The views of a scene show one set of named points, each view turned or mirrored, and shifted as a whole, with a little noise and some points left out.
(in the rows, 128 means zero)

Scene 1
View 1
<53>: [185 159 128  88 103 133 165 127 149  96  70 122 130 106 152 132 177  99
 125 127 111  99 111 125 143 112 141 106  85 147 171 125 103  92 137]
<216>: [198 171 144  94  69 113 167 119 135 109  97  89 129  84 157 146 186 112
  93 145 132  92 115 133 114 131 160  95  68 136 181 132  85 115 146]
<32>: [138 147 110 102  93 150 152 141 117 115  69 100 101 112 155 143 166 107
 104 141 129 124 116 109 170 105 142 122  79 133 150 121  90 114 137]
<210>: [164 160 154 125  58  80 186 127 129 139 103 137 160  99 130 140 225 105
  90 146 165  62 157 114 121  96 192  61  42 133 156 121  81 112  93]
<75>: [174 162 100 119 100 120 186 138 124 110  52 100 121 113 164 104 202  82
  79 179 144 108 165 114 153  75 143 109  64 125 169 147  86  94 158]
<255>: [111 143 101 130  76 128 170 150  85 140  72  90  98 118 151 137 194 100
  57 183 175 125 160  92 173  76 157 112  54 112 140 133  65 126 135]
<35>: [140 149 140 124  65 114 157 134 118 136 101 120 139 106 133 144 201 111
  92 131 161  84 131 110 150 103 175  79  48 132 138 110  90 119  87]
<21>: [180 157 139  72 102 110 191 143 150  89  65 144 143 100 147 139 179 101
 137 149 103  95 131 117 121 106 150 112  95 157 192 136  87  90 164]
<218>: [182 162 105 101 106 147 155 126 138  92  62  85 111 107 169 122 174  96
 105 145 121 117 116 125 158 108 131 120  80 132 169 132  98  96 156]
<111>: [ 88 127  99  93 107 151 168 170  95 116  49 119  85 124 144 152 158 105
 111 165 127 146 134  81 188  83 138 148  99 142 148 129  74 117 161]
<168>: [114 136 113  79 100 169 138 152 108 104  71  98  83 111 153 172 137 121
 123 129 110 145  81 100 177 124 131 148 108 146 151 118  86 123 155]
<247>: [134 143 101 112 105 136 172 148 123 115  53 124 117 125 147 121 187  88
 105 154 134 114 146 101 174  76 142 119  74 138 151 127  89  99 136]
<176>: [147 147 105  82 105 170 145 144 116  96  62  84  85 109 163 152 146 109
 112 143 111 144  93 111 169 118 126 149 102 139 165 124  87 114 171]
<164>: [198 165 112 104 102 146 154 119 148  96  67  93 121 105 166 117 181  94
 106 133 120 103 114 130 151 108 137 107  74 133 167 128 106  92 145]
<78>: [179 164 143 103  75  91 192 136 131 118  85 125 144  97 146 139 205 101
  93 166 144  85 151 117 117  98 172  88  63 137 180 138  75 105 139]
<113>: [138 148 105 112  91 176 120 128 117 115  81  77  91 111 160 149 157 113
 100 119 134 133  87 114 186 121 134 122  77 127 135 109 102 119 124]
<91>: [126 142  97 105 100 149 166 153 103 113  55  93  90 118 157 138 171  98
  91 170 134 136 139  98 176  87 137 134  82 130 160 136  77 113 162]
<233>: [153 155 126  90  86 134 165 140 122 111  76 107 114 101 148 151 170 108
 109 147 126 116 117 114 146 117 152 121  86 141 165 129  84 115 149]
View 2
<168>: [148  83 164 135  83 140 112 107 169 125 133 136  84 129  57 122 175 108
 146 110 142 110 105 108 144 142  86 146  92  50 104  80 141 174 148]
<255>: [101 112 178 144  18 152 129 112 165 152 163 149 108 112 100 180 147 116
 150 148 142  90  77 132 163 150 128 121 169  93 176 133 141 152 182]
<113>: [124  65 157 146  66 136 118 114 176 112 126 147  80  96  71 154 169  96
 136 120 130 117 120  88 145 140  84 159 131  44 125 120 140 153 158]
<78>: [111 105 151  97  74 158 139 151 158 149 160 109  99 113 118 163 123 100
 145 108 159  73 119 124 149 139 143 121 135 143 181 154  96 115 119]
<164>: [126  64 140 133 121 148 133 149 153 135 142 128  81  98  93 174 172 114
 129 112 158  97 136  88 155 143  98 146 133 102 137 153 104 117 133]
<53>: [128  84 139 113 125 144 133 156 163 130 138 120  92 120  93 156 157 104
 135 102 161  96 136  99 151 139 107 143 110 108 132 148 105 122 121]
<21>: [137 104 147  96 135 152 133 160 156 149 153 104  98 141  99 145 148 116
 145  93 178  84 126 117 155 141 118 125  91 139 137 132  94 122 106]
<210>: [ 84 119 158  84  47 150 142 165 185 129 147 120 104 101 134 169  89  64
 149 112 147  79 133 126 148 135 155 130 149 132 204 187  97 103 117]
<247>: [108 119 164 138  95 144 132 148 173 141 151 148 113 140 100 172 157 120
 137 129 156 103  98 122 169 142 105 127 134  95 138 145 130 139 164]
<35>: [ 88 108 163 107  41 142 132 147 191 116 135 137  99  98 112 161 111  65
 146 121 135  96 126 119 150 135 131 140 144  91 180 167 121 126 135]
<32>: [125  88 161 137  77 143 123 126 169 131 139 138  93 118  81 152 164 108
 141 120 145 103 109 108 153 143  98 142 127  75 132 122 131 151 152]
<218>: [125  70 144 135 108 147 132 141 157 135 143 131  84 104  89 168 171 115
 135 115 157  97 125  93 155 144  99 142 132  99 137 142 112 126 141]
<75>: [112  97 155 140  92 156 139 147 144 164 169 134 107 118 106 194 165 133
 137 132 164  84 100 114 172 147 120 117 160 131 162 155 113 120 162]
<216>: [130  64 138  98  76 155 131 136 148 142 148  98  73  84  95 153 143  94
 148  93 155  74 138  97 136 140 130 142 127 123 172 137  91 117 108]
<111>: [132 124 182 145  72 146 118 114 169 151 151 152 109 157  74 142 170 129
 150 131 153 105  71 138 163 150 101 123 111  71 118  93 152 181 176]
View 3
<218>: [163 127 157 155 109 113 165 139  86 122 158 109 112 150 129  85 159 111
 139 104 117 151  86 124 130 116  85  69 142  90 149  96 131 146 177]
<164>: [169 137 162 149 113 118 159 142  79 127 155  90 113 133 142  84 166 105
 141 109 117 148  84 118 142 116  93  64 129  86 143  91 137 145 181]
<233>: [138 106 136 133  77 111 164 123  84 135 156 127 114 141 131  84 151 114
 131 108 132 144  82 117 116 122  96  69 121 108 137  88 120 144 143]
<53>: [149 136 151 158 100 121 157 133  75 141 144  99 118 120 145  84 168  98
 134 113 130 144  92 114 143 126 112  66 117 105 146  89 127 138 157]
<210>: [164 112 122  74  57 118 174 132  66 138 185  86 127  56 165  95 172 123
 129 111 154  87  42  67 145 130  96  41  63 107 105  79 133 118 135]
<91>: [152 101 135 139  77 109 177 128  92 112 183 142 113 160  93  97 150 125
 142  92 139 127  90 116  98 127  55  84 155 109 155 111 118 151 155]
<35>: [159 107 131  72  62 123 152 136  66 133 176  93 112  84 146  87 152 111
 150 103 155 102  63  89 114 117  83  60  78 107 112 105 148 140 134]
<32>: [144 109 141 129  82 120 155 131  82 126 160 121 105 148 114  83 143 109
 147  99 135 143  94 121  99 118  77  78 134 110 142 110 134 157 151]
<176>: [138 106 149 152  92 110 158 125  89 127 147 137 104 178 118  78 139 115
 138 103 120 167  97 137 100 117  87  79 152 103 149  95 122 158 157]
<247>: [161 122 133 143  83 120 167 135  76 121 182 113 123 122 100 103 167 110
 149  96 152 109  92 104 121 134  65  88 136 116 156 118 128 143 154]
<216>: [151 113 147 118  86 106 175 128  82 137 154 108 114 124 175  74 160 123
 117 115 115 153  56 107 142 113 114  35 102  87 115  58 121 131 158]
<78>: [158 106 132 112  72 105 184 129  79 132 180 112 124 107 156  93 169 126
 122 111 134 120  52  91 141 131  98  45 102  97 125  72 112 119 151]
View 4
<233>: [113 178 144 148 137 137 146 109 134  85 166 151 122 118  94 159 119 100
 127 116 139 121 166 114 146 126 121 112 114 127 106 135 154 102 124]
<35>: [135 199 173 154 140 114 110 133 125 125 120 162  98 111  54 160 124  95
  95 107 118 122 130 119 148 167  83  96 112 101  90 121 153 108 113]
<210>: [114 179 171 197 142 111 100 155 127 124  95 168  99 102  58 160 147  94
  84  99 133  95 125 126 139 188  56  99 108 117  92 115 173 135 108]
<32>: [122 189 143 115 129 125 147  96 141  95 166 156 123 118  78 155 108 102
 126 116 134 138 162 117 150 120 134 108 123 115 105 135 134  95 117]
<113>: [151 204 158  87 132 125 150  96 150 104 181 152 109 123  67 146  95 109
 130 121 110 155 149 108 164 123 146 105 115 114  88 146 135  78 135]
<91>: [102 178 127 108 125 105 145  88 141 107 160 166 133 114  80 152 120  95
 150 119 152 148 182 124 136 108 143  97 139 124 125 127 130  98  98]
<247>: [101 190 121 116 119 116 138 100 136 104 137 162 133 111  69 150 122 102
 112 102 145 131 152 133 135 116 120 106 136 118 119 122 112 123  94]
<176>: [116 178 134 115 129 138 167  89 150  79 192 150 126 124  99 151 104 106
 144 123 134 140 178 112 152 103 153 115 118 135 108 145 144  89 130]
<168>: [131 194 134 108 141 150 168  81 120  71 199 137 124 133  99 168  88  98
 140 124 124 146 174 100 156  95 157 112 127  98 108 143 129  69 130]
<111>: [104 188 112 110 134 118 154  77 108  94 166 155 140 121  84 169 109  84
 150 123 156 152 185 117 134  91 147  95 152  87 135 119 113  85  89]
<255>: [112 173 151 122 136  68 119 111 133 143 128 181 117 104  52 151 128  81
 153 120 152 152 174 127 130 135 116  72 142 107 124 116 146  92  82]
<21>: [ 83 167 115 183 129 168 154 111 136  61 153 146 136 116 112 162 135 108
  95  97 151  86 158 127 139 122 106 137 112 146 111 133 151 140 120]
<75>: [ 83 162 130 134 111  98 130 113 168 117 130 179 133 102  74 134 142 109
 125 102 157 120 163 143 128 128 114 106 128 163 120 128 144 138  95]
<53>: [108 185 135 146 123 155 148 110 152  75 160 147 124 118  92 151 119 116
  93  98 127 104 143 124 150 128 116 133 106 147  95 139 141 129 131]

In a view up to two points have been moved. Name them for each view, in the order of its rows, or write -.
view 1: <176>
view 2: <218>
view 3: <78>
view 4: -

Scene 2
View 1
<96>: [151  78  87 140 110 120 202 162 118 149 149 149 173  83 139 159 153 126
  34  69 123 163 158 104 149 120  94 153 147 103  84 142 143 125 137]
<147>: [145  96 119 136 132 114 174 143 133 125 138 148 176 103 145 141 145 156
  71  86 144 145 145 119 137 109 110 162 162 123  97 118 145 156 139]
<172>: [142 114 143 128 127 113 161 130 140 100 142 152 183 117 146 139 142 172
 111 100 148 131 135 122 133 108 122 177 161 127 103  98 150 170 140]
<42>: [111  74 102 160 149  97 180 168 124 120 124 148 166  94 158 150 155 140
  36  98 124 156 128 126 128 102 108 141 202 109 103 137 171 126 145]
<205>: [172 108 138 117 138 124 158 120 143 124 143 142 182 108 134 125 137 177
  92  88 175 116 143 126 145  97 107 175 158 134  98 108 140 179 138]
<19>: [104  67  95 162 144  94 182 174 121 120 125 151 163  94 164 152 158 135
  30  97 118 163 128 124 126 106 112 141 202 105 103 138 173 120 147]
<101>: [140 131 147 108  81 114 146 119 167  92 125 176 184 163 161 133 118 189
 173  73 147 184 190 125 125 152 169 203  92 181  92  49  79 211 126]
<10>: [139  77 115 118 134 100 136 139 154 109 105 157 164 145 175 103 137 186
  91  90 180 135 151 152 121 104 149 172 180 166 106  89 140 185 142]
<50>: [154  89 102 132 107 120 188 150 123 131 151 150 179  99 144 151 153 143
  63  77 133 148 152 107 146 118 105 170 149 110  91 125 148 139 137]
<90>: [ 66 125 161 182 179 102 172 155 150 116  95 163 166  98 147 163 113 142
  83  95  99 234 163 129 125 136 132 122 138 149  89 108  87 171 139]
<151>: [110 115 150 136 136 102 145 134 159  94 109 166 172 142 163 129 124 182
 127  96 144 170 157 140 120 125 154 168 151 166 103  80 116 192 137]
<261>: [149 129 142 127 100 123 175 130 137 109 155 157 191 112 137 153 141 160
 125  86 128 155 155 103 142 132 120 185 121 124  91  94 126 168 134]
<64>: [164 107 130  95  79 111 139 120 155  86 143 165 184 164 167 116 141 201
 158  86 175 119 160 132 127 121 155 212 143 159 106  63 140 195 135]
<153>: [165  77  93 108  90 119 165 143 144 131 129 159 172 134 160 124 138 166
  82  63 165 154 178 127 139 126 134 182 136 154  88 100 120 172 131]
<132>: [100  93 137 143 162  95 137 146 161 106  86 162 160 139 173 117 120 178
  93  94 153 182 158 154 114 117 158 151 169 178 103  90 109 191 141]
<106>: [196 133 163  97 128 134 141  95 150 105 160 142 193 123 126 117 137 200
 141  97 192  76 132 122 145  91 106 203 152 135 106  85 151 199 134]
<270>: [172  88  97 119  89 123 186 146 122 129 161 151 183 103 141 146 158 149
  72  75 141 133 154 106 148 117 104 181 144 109  91 121 154 141 136]
<212>: [132  77 108 122 114  95 140 143 148  95 116 160 168 151 183 116 148 182
 102  95 162 137 144 144 117 110 155 182 186 154 108  89 159 171 144]
<80>: [159  99 123 127 129 121 173 137 136 130 137 149 177 103 141 138 138 159
  75  81 153 144 154 121 142 110 111 167 149 132  95 114 132 165 137]
<28>: [138 156 177 145 128 125 184 123 132  99 168 152 200  90 117 173 137 154
 133 102 109 149 132  93 147 123  99 177 124  97  95 103 137 162 132]
View 2
<101>: [ 89 130 208 153 135 151  92 111  41 124 121  95 173 124 139  93  93  86
 140  88 151 147 150 115 118  83 134 122 202  89 169 166 135  78 158]
<80>: [154 161 106 121 147 141 159 150  99 108 120  90 166 110 168  65 148 113
  91 124 135 114 126 118 112 105 129 152 148 104 127 115 131 129 135]
<261>: [125 138 125 133 135 137 114 126  93 124 121  85 146 119 162  92 126 110
 107 128 120 107 137 119 113 111 120 118 151 108 141 123 121 119 140]
<64>: [ 98 174 158 128 109 124 101 144  48 109 115 111 150 110 154  91 120  73
 148 103 161 122 130 102  87  72 114 139 208  82 125 145 156 117 127]
<205>: [147 175 106 116 135 122 154 154  80 104 120  91 166 103 175  60 151 110
 105 119 139 116 117 105  96  98 117 161 157  91 120 117 146 130 126]
<172>: [136 163 113 114 123 131 124 137  96 111 123  97 166 112 178  93 143 104
 109 116 128 119 126 119  98 101 125 139 151 111 109 119 160 133 122]
<28>: [131 125 105 125 126 128  97 104 104 132 129  66 146 115 187 108 132 127
  97 140  89 105 135 118 106 140 107  99 112 124 133 113 136 118 133]
<90>: [155 106 158 124 168 190 155  98 142 114 140  84 233 141 167 100 133 128
  75 100 110 171 149 162 157 123 184 131 111 146 135 120 154 106 153]
<19>: [180 164  76 100 152 175 183 171 182  94 113 122 170 127 157  92 164 106
  70 143 138 101 135 163 135  97 162 151 136 143  84  83 134 184 117]
<151>: [123 150 169 125 132 155 127 121  88 105 128 102 206 123 164 101 125  94
 120  93 140 158 136 132 118  90 153 143 165 114 121 142 175 110 137]
<270>: [150 162  87 121 146 140 153 166 113 111 109 101 124 113 154  69 145 106
  92 146 141  75 132 121 115 100 117 141 158 103 128 102 100 152 131]
<132>: [141 157 168 118 142 169 160 131 101  97 130 110 230 127 158  89 136  93
 110  81 151 176 136 142 126  82 174 167 166 115 111 136 184 115 134]
<106>: [118 185 105 117 102  81 109 131  24 119 125  70 146  83 198  67 145 104
 130 115 124 112 102  73  59 108  81 148 155  74 121 131 168 108 120]
<10>: [135 181 146 117 133 148 156 156  82  95 118 115 195 112 157  74 140  85
 117  94 166 145 125 120 106  70 148 175 187  93 111 133 170 126 128]
<42>: [178 167  78  95 147 165 179 162 167  97 119 114 179 125 167  94 164 109
  74 135 133 113 131 155 127 103 157 155 130 139  85  88 150 174 115]
<153>: [140 165 138 131 154 151 163 164  85 105 110 108 158 116 139  58 132  95
 105 117 165 114 134 119 120  77 134 159 191  89 145 128 114 127 144]
View 3
<151>: [119 108 113 143 111 122 157 151 166 118 136 154 146 137 144 106  68 127
 158 126  92 121 135 157 143 144 111 152 145 131  78 125 145 165 168]
<212>: [137 108 123 168 101 138 170 165 142  81 115 184 152 132 131 133  94 114
 182 132 136 131 123 165 163 166 120 149 151 114 105 130 144 144 158]
<270>: [114  82 114 162  62 152 181 148 139 119 110 126 139 156 105 143 143 140
 131 147 159 182  86 137 168 124 118 139 166 126 162 112 131 109 132]
<19>: [138  85 105 148 117 135 111 179 143  89 106 130 112 139 116 128 147  72
 147 117 161 179 112 160 151 127 124 166 162 138 162 124  79  67 158]
<90>: [107  77  94 113 144 107  93 154 186 143 146  97 111 148 152  81  83  96
 105 105  80 145 144 139 116 106 103 170 137 157  86 110 105 123 182]
<28>: [104 121 106 117  71 132 163 133 174 163 138  81 146 166 117  96  98 164
 160 148 106 161  93 162 148  80 116 120 187 169 156 100 112 145 144]
<153>: [110  74 118 176  70 149 190 145 142 111 117 159 144 146 121 144 118 140
 121 140 141 156 107 130 163 151 110 148 141 107 112 118 162 135 144]
<205>: [121 132 127 143  71 154 182 135 110 134 112 139 140 142 136 119 117 142
 140 156 120 164  95 160 155 133 134 159 166 128 126 140 129 154 135]
<172>: [125 124 118 141  84 140 170 148 143 123 121 140 146 146 128 113 104 137
 166 143 120 151 107 166 156 126 124 143 172 139 129 126 125 145 146]
<96>: [110  62 105 155  78 146 144 154 142 121 109 107 113 155 108 137 160 113
  97 132 162 197  93 127 156 114 116 156 158 129 165 109 109  78 140]
<80>: [114 102 117 145  79 146 169 141 127 128 116 131 132 146 129 122 124 129
 121 144 126 167 102 144 153 129 124 159 159 130 130 126 128 130 141]
<10>: [129 110 127 162 101 143 176 153 127  98 117 183 144 130 143 127  94 119
 150 138 116 136 124 154 156 167 122 165 139 110  83 141 153 155 153]
<64>: [118 117 128 169  68 145 220 141 155 109 129 181 177 141 128 134  72 169
 187 151 116 120 112 158 169 159 112 124 156 118  95 120 181 188 146]
<50>: [114  80 110 155  72 145 162 151 144 121 111 120 129 153 110 134 139 129
 124 138 152 181  94 141 159 119 120 145 163 130 158 112 121 103 140]
<261>: [103  97 109 144  70 137 177 137 171 142 134 114 148 158 118 115  97 162
 145 145 117 153 102 146 155 110 108 127 165 144 132 103 140 148 145]
<106>: [120 172 138 137  45 165 229 118 101 153 117 144 166 148 135 112  97 182
 180 182 103 150  82 178 164 129 141 138 186 136 128 143 149 199 124]
<147>: [121 101 114 146  88 143 155 152 136 120 113 129 128 146 126 123 125 119
 135 138 133 167 103 152 152 127 125 158 163 131 138 124 117 118 147]
View 4
<270>: [ 99 104 124 136 125 117 165 151 120 137 102 157  57 132 122 144 193 174
 102 132 117 158 147 159 119 106 143 120 135 175 155 183 107 154 124]
<106>: [166  99 142 115 112 104 148 154 157 103  46 126  75 190 101 177 153 175
  68 140  80 164  64 168  66  70 153 106 123 201  82 174  89 111 156]
<96>: [ 70 108 101 129 119 131 170 168 104 133 120 165  62 109 137 108 194 174
 117 141 144 153 165 173 143 120 131 132 127 167 167 175 106 161 103]
<172>: [146 103 123 122 135 115 154 153 130 109  87 158  75 167 121 131 161 151
  75 140  91 182 109 174 113  91 122 122 114 175 135 136 103 137 138]
<151>: [159 111 140 137 167 129 152 146 133  91  95 167 127 177 117 106 159 135
  69 152  89 196 103 164 142  94 119 138 112 158 115  84 113 143 173]
<212>: [145 105 155 144 172  82 145 135 122 116 109 168  81 171 130 141 167 130
  73 135  76 201 136 162 116 113 143 144 126 188 137  87 122 132 153]
<261>: [142 108 128 129 129 151 167 145 136 115  80 151  96 153 105 130 181 168
  81 139 103 168 106 156 133  79 121 108 121 148 141 166 105 163 158]
<90>: [127 115  87 120 148 172 162 177 111  77 114 182 142 149 134  35 155 137
  94 175 135 190 116 182 190  98  77 147  90 125 134  86 105 167 144]
<101>: [176 114 173 154 169 161 162 123 158 105  71 149 164 181  86 135 187 162
  62 148  76 176  86 133 149  72 137 115 135 132  98 117 118 163 226]
<132>: [136 112 133 136 173 113 145 156 122  87 112 176 130 173 133  85 152 126
  81 165 101 202 122 173 146 113 122 159 112 169 103  53 117 132 158]
<80>: [111 106 121 128 128 120 157 162 127 114  93 155  85 147 125 120 175 166
  98 150 118 166 125 172 121 105 137 132 126 177 120 150 102 140 132]
<153>: [104 109 155 150 154 116 158 142 131 127 104 158 109 145 117 135 197 168
  98 147 110 163 144 149 128 115 164 138 150 176 111 131 118 144 162]
<10>: [133 106 155 143 168  89 144 143 130 105 104 164 107 170 128 127 167 142
  82 149  92 188 126 163 114 115 154 151 131 192 100  83 116 121 159]
<42>: [ 97 103  92 120 136  98 154 172  92 115 127 182  45 134 152  96 160 137
 102 141 123 188 160 192 134 124 109 146 103 183 178 123 107 145  86]
<19>: [ 94 105  92 122 140  97 155 169  88 118 137 185  40 130 155  95 165 132
 102 136 126 188 169 193 139 128 105 148 104 179 191 123 110 150  81]
<50>: [ 97 106 114 132 126 123 165 157 113 130 107 161  62 129 127 124 187 167
 102 138 123 161 147 167 128 109 131 126 126 170 159 170 107 157 120]
<147>: [112 103 113 124 129 117 157 163 115 115 104 162  73 144 131 117 168 157
  95 145 116 172 130 176 125 109 126 133 119 177 140 143 102 142 122]
<205>: [126 103 126 122 123 108 151 162 133 108  81 145  80 164 121 136 161 164
  90 149 106 166 107 175  95  96 146 128 123 193 102 149  96 120 135]
View 5
<205>: [136 153 145 171  95 108  86 130 104 184 123 106 106 151 143 151 134 154
 123  86 112 116 154 110 104  91 154  88 144 147 129 122 161 144 105]
<147>: [150 138 161 152 101 109  89 116 116 159 127 120 126 147 156 128 135 112
 116 101  93 119 149 122 114  95 147 117 142 141 126 134 157 132 111]
<42>: [145 114 173 142  96  97  69 102 131 140 127 121 136 164 152  95 143  60
 125 109  73 107 155 141 126  89 121 151 139 149 121 152 168 107 131]
<153>: [155 152 163 148 107 100 107 162 113 148 149 129 131 114 159 152 159 138
 122  92  88 127 145  88 102 133 146  81 154 125 130 131 122 149 101]
<19>: [148 112 181 135  98  95  68 101 131 134 127 125 145 160 156  90 148  52
 125 113  64 109 155 145 130  92 117 154 137 150 120 159 165 104 132]
<132>: [ 88 112 111 136 134 105  91 178 133 134 162 130 117 177 146 130 124 136
 132 100 106 149 156 100 148 136 122  93 127 105 121 144 125 114 135]
<106>: [127 180 137 189  93 115  74 128  72 219 107  89  97 155 149 181 118 219
 128  73 125 113 169  99  93  71 193  54 127 143 141 118 181 156  98]
<28>: [158 159 143 151 116 153 108  76  90 182 118 115 138 155 189 144  82 154
  89 118 108 145 150 134 132  62 203 118 114 126 126 118 179 133  96]
<212>: [110 140 161 144 115  89  62 166 100 147 143 119 136 149 158 136 146 147
 155  93  79 120 173  90 119 123 138  80 117 112 140 170 142 121 135]
<10>: [106 137 141 151 114  88  78 180 113 151 151 119 118 153 145 144 150 153
 145  87  98 127 162  88 117 131 133  72 133 119 132 149 133 132 126]
<270>: [185 161 189 153  90 109  98 108 101 166 120 120 141 111 167 136 151 111
 115  98  77 110 147 116  96  94 165 112 152 148 131 133 157 144  96]
<64>: [122 175 153 152 122 106  81 171  74 169 142 114 137 128 176 173 133 207
 146  88  93 135 171  71 106 122 182  45 110 101 148 156 137 148 112]
<80>: [151 144 155 158 100 112  99 123 115 165 130 120 119 143 153 140 136 126
 113  95  99 121 147 115 111  99 150 105 149 144 124 122 151 139 105]
<50>: [179 148 182 149  95 113  99 105 114 158 125 124 140 124 165 127 145  98
 110 103  79 116 143 126 109  96 156 124 150 145 126 133 154 135 101]
<172>: [131 149 150 155 110 114  78 124  98 172 126 113 128 159 164 142 119 150
 123  97 100 127 163 113 121  92 166  97 122 128 132 142 166 129 119]
<261>: [159 163 151 146 119 133 113 110  96 168 133 124 141 134 186 150 111 154
 102 109  98 142 148 114 119  95 189  99 126 118 129 124 151 142  97]
<96>: [196 137 186 147  90 113 110  96 127 147 125 130 142 118 162 114 154  66
  99 108  75 113 135 135 107  97 139 146 166 158 116 121 150 135  96]
<101>: [125 165 117 136 150 137 132 181  91 148 170 136 143 123 192 179 107 214
 109 102 111 178 148  66 135 147 193  46 115  72 132 129 105 151 103]
<151>: [102 134 116 137 135 120  97 162 110 145 157 127 128 169 166 143 110 162
 125 104 107 154 158  97 146 124 154  84 115  98 127 144 131 122 126]

In a view up to two points have been moved. Name them for each view, in the order of its rows, or write -.
view 1: <10>, <106>
view 2: <205>, <19>
view 3: <153>
view 4: <101>
view 5: -
